Points, in no order, along strands that fork and pass close to each other.
In the rows, 128 means zero.
Two points are linked if the straight distance between their rows is under 47.6. Some points are linked to none.
Veg: 115,82,160,88,145,195,105,99,104,78,116,159
tabos: 122,172,109,192,101,78,136,119,120,95,149,99
vok: 154,134,86,143,131,111,128,151,135,82,115,152
dit: 86,187,93,201,92,106,149,138,114,139,108,57
Fuf: 158,110,120,112,140,134,148,132,155,187,145,97
Losi: 164,127,112,129,148,125,152,141,152,158,142,98
paze: 122,142,98,128,127,125,156,153,144,190,120,78
resa: 130,130,100,126,134,134,156,140,142,206,130,70
nama: 104,118,185,102,150,128,108,98,130,167,146,148
Pone: 139,159,107,172,129,103,152,148,127,126,149,95
lir: 124,171,105,184,118,92,145,140,120,119,146,91
Lelu: 135,93,165,86,128,180,107,114,112,115,125,161
vesum: 123,117,147,103,152,125,118,120,150,161,137,138
Tabed: 118,121,194,103,116,157,123,114,97,152,123,157
sula: 114,121,136,91,106,143,148,142,128,203,132,105
Rukig: 111,179,115,191,79,77,132,110,113,93,151,90
tenas: 109,123,105,106,125,103,107,125,138,102,98,177
vak: 91,137,117,96,97,106,126,149,123,156,101,149
mes: 151,104,92,99,140,151,126,149,135,88,115,163
vos: 129,121,129,112,156,108,122,126,155,150,135,137
lumom: 104,144,98,125,105,99,143,160,138,160,105,120
fam: 119,117,166,97,112,144,141,124,122,198,138,118
Dafu: 133,157,96,162,111,77,134,140,129,98,120,133
fibo: 84,187,114,195,69,102,130,109,107,109,153,59
tak: 121,115,183,97,112,154,132,120,108,175,132,138
silom: 122,85,179,103,143,200,109,92,95,83,110,156
Saze: 152,80,199,126,133,199,119,85,91,103,109,140
Sal: 172,142,111,165,153,127,156,144,141,131,165,85
vib: 94,132,166,95,117,123,117,124,114,164,124,153
futo: 140,103,207,121,131,183,118,95,91,122,114,153
Vagod: 100,135,110,108,106,90,122,140,133,146,101,156
dud: 166,138,107,148,148,125,157,151,147,145,151,94
dira: 136,128,98,117,124,110,134,155,141,128,112,144
sut: 140,125,117,123,157,104,120,133,153,125,130,143
rotil: 102,110,106,98,134,127,104,118,127,90,104,185
vapom: 130,113,207,118,122,167,124,103,89,142,115,160
nofir: 133,104,145,81,123,159,119,129,120,129,126,160
giv: 130,106,140,81,116,153,129,145,125,145,124,155
Rosav: 147,90,187,99,131,166,111,97,127,150,140,133
kob: 137,119,115,115,141,135,148,124,154,211,141,79
Poraz: 132,118,117,93,120,133,132,154,135,143,121,143
mina: 94,170,85,180,120,123,157,148,125,170,110,54
zoker: 151,159,117,187,140,113,140,133,119,105,185,89
kogo: 150,135,110,146,165,97,121,134,154,96,132,141
siza: 151,72,188,104,120,204,115,97,100,111,117,140
Suru: 140,130,88,123,123,107,131,158,135,97,108,157
mufu: 150,79,141,83,158,172,101,111,145,97,126,149
kekas: 154,144,108,166,159,93,118,134,147,85,140,137
kosuk: 105,129,113,102,122,97,109,130,136,124,107,163
lifo: 156,82,150,85,150,162,105,115,149,121,133,139
Kuz: 115,114,204,112,138,135,114,89,116,168,141,146
Mevem: 142,149,97,151,128,97,152,159,136,127,130,118
sibe: 109,94,129,86,141,166,102,114,116,84,112,176
puf: 158,93,145,91,149,148,117,119,154,139,140,134
lukiz: 99,180,117,188,61,95,131,111,106,94,164,74
Batat: 87,188,102,206,78,104,143,129,115,127,128,59
fimo: 96,131,128,97,109,112,132,149,130,175,116,133
pefol: 103,167,93,175,117,86,148,138,132,147,112,87
Punik: 135,154,94,159,118,86,141,152,134,114,116,126
Zel: 146,158,118,187,145,96,132,129,127,100,173,104
zos: 112,104,118,89,134,143,103,124,125,98,108,183
siv: 125,107,215,118,150,149,107,83,119,146,136,148
fiziz: 110,158,88,155,125,121,161,157,136,183,112,67
Fogin: 144,155,101,171,116,81,125,132,132,74,123,143
vivis: 113,114,165,99,153,121,108,103,140,153,142,154
neme: 142,156,107,181,114,75,120,117,131,64,138,140
Tobok: 85,180,86,194,106,116,153,150,123,158,105,57
saru: 144,88,124,89,164,160,101,119,149,86,122,155
Loz: 111,84,142,85,151,179,101,101,114,76,115,166
Furil: 137,114,92,106,129,134,119,148,133,91,106,171
loze: 143,92,105,91,158,157,112,132,142,78,116,161
Tozez: 146,83,179,94,121,194,112,102,106,117,128,151
nugu: 165,154,116,180,145,122,155,143,124,118,181,80
Rufa: 110,130,131,92,112,129,141,148,132,189,122,120
dus: 155,131,83,147,132,108,126,139,128,61,112,158
vuso: 151,155,109,176,151,85,131,131,138,90,156,117

A fork is a point with three links, a tip a point with one. Leave the first point through the second and follow the links. Name the first fork or tip that comes.
vos / vesum -> siv
Punik / Dafu -> neme
loze / saru -> puf
saru / loze -> Suru
tenas / rotil -> silom

Name the points in between on the shortest way along the links from the first point to the second, in order.
sula / Vagod -> Rufa fimo vak
Furil / mufu -> mes loze saru
Pone / lukiz -> lir tabos Rukig
Loz / kosuk -> sibe zos rotil tenas
nama / sut -> vivis vesum vos
